Each row is a point on a landscape with many valleys, with its height.
A ball rolls from a point to whichever of its 2 nearest points has the largest drop for the distance, and stops where none of them is lower. Distance is the straight distance between rows; heights are no part of it.
k_114 h=4.11: [ -5 -17 -52  -9  36 -17  14  64   2 -12  -1  14 -51  30  16  56  -1  20
  47 -19]
k_972 h=2.96: [ -4  55  -2  33  15  29  55 -21  19 -11  32  20  -3 -17  42   9  48 -42
 -73  23]
k_830 h=2.67: [-24 -52  17  31  13  15 -35  -5   9 -46  41  -4 -23 -48 -19 -45 -38  22
  -3  11]
k_439 h=5.03: [-18 -73 -46   0 -20 -24 -31 -19 -90   3 -61 -51  53 -24 -55 -21 -51  -3
  59  10]
k_524 h=1.48: [ -70    6  -24   18  -64  -16   -6  -14  -34   41   -3 -103   10   -2
   33  -37  -83  -39  -20   21]
k_332 h=4.38: [-103   38  -24   12   34  -36   27  -23  -32   50   -5   28    3   11
  -21   45    2  -45    5   22]
k_140 h=4.01: [ 36   2  85  28 -13  -8 -24 -27  21  42   2 -18   4 -72 -25 -42  25   9
  -7  11]
k_506 h=6.03: [ 70 -33 -54 -24  57   4  18  -4  -9 -34 -22 -55   1  36  -6  21  35  47
  -8  -5]
k_252 h=5.66: [  1   3 -21 -11  66   8  20  -7  34 -66  22  10  23  44  -7  51  29  15
  14   4]
k_930 h=5.89: [ 38  28  50  70  42   9  36 -12  -7 -55  27  16  28 -26 -40  -8  18  22
 -13  16]
k_256 h=1.50: [ 28  22  88 -40  34   4   5 -16  32  20 -31  55  30 -10  15  46  51 -22
   0 -18]
k_742 h=5.51: [ 28 -18  17   3 -31  17 -47  45  -3 -17  59 -39   4 -72  37 -27   5 -24
  49  11]
k_442 h=2.32: [ 12 -10   5  36 -11  -2 -34 -17  32 -21  40 -37 -10 -33 -16 -83  -3   0
 -38  30]
k_637 h=3.68: [-76  64 -22   7  24 -11  14  -4  23   2  43  10 -43  28   5  11   6 -39
 -54   8]
k_36 h=4.12: [ 23 -57  39   7 -17  16 -23  53 -22 -16  -6  39   0 -16  17  16 -24  42
  -7 -30]
k_299 h=2.72: [  5  13  11 -45  15  -7 -32  58  51 -10 -13  65 -16  43   2  48  49  -9
  18 -35]
k_448 h=6.37: [ 10  15  49 -25  28 -28   1 -55  11  57 -67  20   4 -38  21  44   2  50
  78 -20]
k_117 h=4.29: [ 19 -46  91  16 -25  21 -26  17 -24   0   1   5   6 -48   2 -17  -5   7
 -13 -13]
k_831 h=6.36: [ 23 -17  66  -4  59 -31  26  27  40 -44  -8  37  20  13   2 -21  -8   9
  12   1]
k_620 h=1.93: [  3  79  64 -11  10   2  12  -8  78   1 -11  83  40   2  -5  30  71 -35
  23   1]
k_659 h=1.49: [  -3   -3  -63   -5  -27   -6   23  -42    5   16   -4 -108  -65   18
  -21  -30  -30  -13  -47   48]
k_876 h=3.86: [ 43 -24  10  -8  28  24  23  35 -10   3 -39  55 -15  21  11  24   1  71
 -18 -35]
k_731 h=3.06: [-10  21  17  21 -13  27  -1   4  54  22  24 -28 -47   3  25 -14  -3 -15
 -88  -5]
k_327 h=4.85: [-32 -49 -21  33   8 -26   2 -41 -74  -4 -36 -30   4 -29 -57  -4 -28 -14
  36   3]
k_210 h=6.92: [-50  48  60  16 -33   8 -53   7  79  66  -3  44 -21 -15  38 -14 -12  -9
 -21 -16]
k_482 h=5.32: [-28  12 -20  69  30 -58  14 -38 -41 -25  30 -34  -9 -15 -82 -53  -3   2
  -1  40]
k_95 h=6.18: [ 43 -21  65 -15   3  -8  14 -45 -17  40 -60  -4  10 -71 -16   4  15  37
  69 -10]
k_474 h=5.98: [100 -33  40 -25 -19   1 -29 -35  -4  49 -45  -6  21 -17   1 -14 -21  56
  69 -24]
k_588 h=5.17: [ -42  -36  -42   14  -53   -7  -34   -7 -105  -12  -22  -43   64  -29
   -4  -18  -52  -14   83   38]
k_426 h=1.89: [ -1  11 -24  24 -18 -18  14 -63   6  -9  25 -96 -38   2 -13 -43 -24 -28
 -64  -3]
k_703 h=3.33: [-21 107 -38  58  -2 -10  71  -6  33  -8  24   3  16  42  33  -3  37 -33
 -87  48]
k_527 h=3.80: [-56  91 -24  28  -1  -7  17  43  57 -15  20  82  19  22 -36   0  45   0
 -57  26]
k_531 h=2.78: [ 45  60  -5 -58   0   4  37  35  67  29 -45  93  23  88 -32  31  32  45
  14 -25]
k_488 h=0.71: [ 15 -24 -36  13  -9  -9  20 -26 -39 -22  44 -17 -34 -54 -69 -42  59 -23
 -20  39]
k_918 h=4.16: [  0 -40 -22 -40  17  -7  22  44 -34 -53  -2  11  -9  15  16  25  18 -29
 -23 -62]
k_829 h=3.18: [ 26  46  44 -33   6 -20  27  11  38  44 -77  88   1  66 -12  24  23  60
  27 -31]
k_812 h=2.33: [ 17  58  18 -46   6   1  26  40  57  -5  -9  93  23  39 -21  37  58 -13
  36   3]
k_612 h=6.74: [-48  58  68   8  -9  -5 -38 -37  57  52 -25  58  -2 -18  12   9  21  -1
  14 -52]
k_388 h=3.45: [-63  15 -59 -32  18 -47 -24   3 -14 -28 -19  28  -2  62 -44  50   6 -19
  28 -63]
k_907 h=1.22: [-89   5 -42  32 -33  -9 -28  15 -43  19  27 -47   3 -36  53 -30 -79 -30
 -24  28]
k_368 h=4.10: [ 11 -40 -10  -7 -42  26 -37  37 -60 -65  37 -37  31   8  15  31 -48  22
  29 -22]
k_458 h=3.39: [ -7  63  69  46  -7  36   4 -15  70  30  -9  -6 -32  18   3  -6  33 -26
 -76   8]
k_223 h=2.62: [ 31  57  -5  36   5  20  54 -50  42 -27  28 -22  -8 -10  -3 -37  11 -15
 -79  38]
k_747 h=1.87: [ 59 -25  58 -40  47  26  25  -4  13 -18  -8  33  21  10  -6  42  57   6
 -35  -4]
k_66 h=3.59: [ 49   7  19 -13   0  17  17  16  38  42 -60  41 -10  71  20  10 -13  70
 -11 -55]
k_239 h=3.85: [ -5 -17 -31 -13  47  14   7  29  -2   1  19  45 -50  -2  16  72   2  22
   5  18]
k_848 h=5.07: [-18  24  12 -12 -11  22 -54  18  13  -6  31  38 -12 -37  44  13 -11 -26
 -14 -69]
k_246 h=4.79: [  4 -10  60 -20 -71  41 -39  18  12  27 -19  23  40 -46  65  25 -14 -15
  64 -21]
k_871 h=2.56: [-48  50 -32  46  33 -30  75 -46 -16  19   3 -60  -9  15  11  -9  -5 -61
  -3  44]
k_421 h=2.24: [ 18  22 -23  18  17  -3  -6 -34  19 -23  30 -69 -20 -28 -26 -67   8 -36
 -77  28]
k_118 h=3.94: [-57 -12 -23 -15 -40  12 -36  11 -64 -40  33 -24  19   4  42  52 -54 -21
  28 -39]
k_931 h=1.21: [ 27 -12 -35  14  36  -3  74 -17 -59 -46  31  10 -13 -40 -45  -2  36  -3
   6  34]
k_8 h=4.82: [ 69 -61 -24 -64  -9  33  -3  30  14  39 -10  21  -6  16  64 -14 -35  33
 -10 -25]
k_434 h=3.73: [ 10  36  96  38  -1  18   4 -38  37  43 -20 -10   2 -37   6 -12  35 -20
 -21  -2]
k_574 h=3.58: [ 32 -13  -4  25  46  14  31  13  20 -25  17  27 -55 -29   9  25  23  15
  33  31]
k_324 h=5.40: [-33  19  -6  39  81 -28  28 -17  -2 -49  32 -13  14  13  -1  50  33 -21
  12  50]
k_90 h=1.56: [ 62 -37  27 -37  16  36   7   3 -10 -18   7   0  -5 -34 -32  19  57  -4
 -16   5]
k_267 h=3.34: [-67   3  33  12   3   4 -10  30  19   7  48  -1 -41  -5  31 -16  -4 -23
 -68  11]
k_974 h=1.95: [ -10   -4  -51    6  -31  -53   15  -65   -2   33  -36 -111  -19   21
  -62  -57   -9  -37  -30   75]
k_204 h=6.55: [-32  22  66  -3 -10 -17 -39  -8  20  56 -57  51   1 -47  36  21 -13  23
  56 -28]
k_375 h=5.67: [ 77 -28   1 -27   0  26 -79  25  -7 -14  27  -2   7 -47  12   0 -19  20
  55   3]
k_963 h=4.66: [ 12 -25  68 -61 -76  47 -26 -32  -7  15 -53  15  72  -3  52  20 -41  31
  69 -25]
k_591 h=3.44: [-55  42 -42  24  30 -10   8  14  17 -54  -2  81   8  25 -14  25  35  -8
 -34 -17]
k_337 h=4.47: [ 31 -69 -81 -45 -26  31   9  10  -9   4  11 -61  -3  54  32 -13 -42  23
   8 -16]
k_336 h=3.04: [ 21 -17  30  -9   6  21 -27  51  36   9 -36  47 -29  -5  30  30  49  15
  47 -19]
k_437 h=3.30: [ 12  -1  45  31  20  29  -5  11  23  11  -3  38 -43 -43  17  19  41  13
  30   3]
k_836 h=2.31: [-31  -5 -56  34 -52 -76 -38 -31 -15  49  18 -88 -20  -8 -52 -79 -22 -18
 -14  59]
k_100 h=5.13: [-41 -34   6  18  54 -38  22  13 -34 -40  17 -48 -14  -9 -19   2  10 -29
  23  25]
k_644 h=3.75: [-35 -16 -56 -22  -4 -12 -30  -4 -37 -29   5   6 -22  26   8  56 -54  -9
  33 -70]
k_969 h=5.64: [ -2  46  10  67  49 -11  46 -10 -26 -43  46 -28  16   3 -37 -31  -6  27
 -35  45]
k_502 h=5.02: [ 58 -40  16 -61 -14  22  31  -1   7  41 -54  66  -7 -11  39   2  -1  -1
  18 -28]
k_553 h=1.97: [ 31 -17  -7  32 -45  -9 -75 -14  29  16  48 -17   6 -60 -43 -98   7  16
 -13  37]
k_579 h=4.24: [ 32 -21   9 -53 -47  42 -34  50 -44 -60  35  -9  71  19  48  -3 -69  12
  17  18]
k_80 h=1.92: [-29   1 -48  22 -53 -60 -62  -8 -30   8  63 -54  -4 -39 -34 -73 -19 -12
   0  68]
k_225 h=3.15: [-72  15 -41 -34  14 -24 -10  39   8 -31   2  64  -4  30 -48  35  26 -13
 -19 -39]
k_429 h=6.11: [ 34  25  75  49  53  -1  46 -17  30 -52  12  53  42  22   3  21   9  35
  -9   1]
k_134 h=4.41: [ 21 -68 -53 -39  24  -6  -1  -5 -69 -22 -22 -34   7   7 -19  14 -39  31
  17 -31]
k_720 h=1.74: [-65   4 -32  29 -26 -31  29 -22  -9  50 -32 -83 -37   1  27 -39 -72 -59
 -29   9]
k_93 h=5.34: [ -9 -13  10  10  25 -11 -12  34  -7 -12  49 -49 -29 -40  21   5  22 -48
  13  18]
k_541 h=5.04: [-52 -37 -27  42  -6 -46   9 -34 -46  -3   3 -43   9 -38 -68 -47 -21 -30
  42  45]
k_648 h=4.25: [ 11 -71 -59 -21 -32   7 -18  22 -63 -35   1 -60  13   9  -3  18 -26  25
  38  -4]
k_413 h=5.87: [ 35  -3 -47  -5  78 -12  34 -15 -22 -51  -5 -33   2  52  -8  62   7  30
   8  -6]
k_619 h=4.50: [ 40 -64  45 -55 -64  62 -29  10  -2   6 -31  11  64  22  50 -15 -46  58
  19 -19]
k_846 h=4.02: [-113   78  -60   14    5  -38   10    9    1   32    7   28  -26   36
  -44   10   26  -38  -43   21]
k_44 h=1.14: [ 48 -43  -6 -15 -12  -8 -28 -11 -18 -28  36  -1   0 -56 -60 -33  61  -7
 -19  15]
k_857 h=3.26: [ 57  50 -33 -49  -4  27  62  17  57  38 -23  56   5 114  -1 -22  36  29
 -32 -36]
k_401 h=4.63: [-99  -8 -20  21  35 -23 -18 -35 -31  64 -23  -9 -10   0  15  43 -45 -54
  17  11]
k_529 h=4.13: [-32 112  15  39 -30  -2  39  33  60  21 -10  83  11  31 -23   6  71  10
 -26  25]
k_178 h=5.79: [ 96 -18  44   2 -38  29 -59  27 -17  23   2 -17  26 -59   6   2  -6  50
  54  -1]
k_820 h=4.65: [ 78 -75 -60 -58 -29  46 -13  16  13  22   8 -26  11  25  32 -39 -14  27
   6   4]
k_653 h=4.64: [-34 -41 -50  12  54 -26  17 -39 -79 -12 -42 -15  16  14 -23   9 -32  11
  16 -28]
k_811 h=1.55: [-39 -25 -35  27 -47 -20 -16   7 -64   9  55 -24  -5 -46  -2 -57 -64   4
   6  50]
k_257 h=4.91: [  6  16  68  -3 -57  51 -59   8  19  26  19  26  -2 -32  56  35  -1 -29
  20 -44]
k_837 h=3.92: [ 33 -23 -25 -57 -10  11  18  43   6  -9 -28  -1 -24  76  26  16  30   2
 -27 -74]
k_734 h=3.66: [ 53  -2 -37 -37  14  28  64   7  30 -12 -12  16 -13  91  14  -1  30  20
 -32 -59]
k_357 h=2.12: [-84  45 -36  46   6 -38  39 -37  11  56 -40 -53 -30  34  -3 -13 -22 -82
 -17 -16]
k_766 h=4.37: [ 70 -48  10 -66 -57  67 -35  29 -19 -16  10  -5  66  45  46 -23 -83  50
   1  24]

Where does a ball stop that starts at each point below?
k_830 => k_907
k_972 => k_659
k_437 => k_256
k_612 => k_100
k_178 => k_100
k_703 => k_659
k_401 => k_907
k_332 => k_731

Call two points neighbours if one is among the 2 nearest of the other. Go from one point of each pair to the other, from neighbour to neighbour, staying as low as possible. Name the highest point that can't be avoided.
k_659 / k_531 => k_117
k_531 / k_100 => k_506
k_907 / k_659 => k_836
k_256 / k_488 => k_747
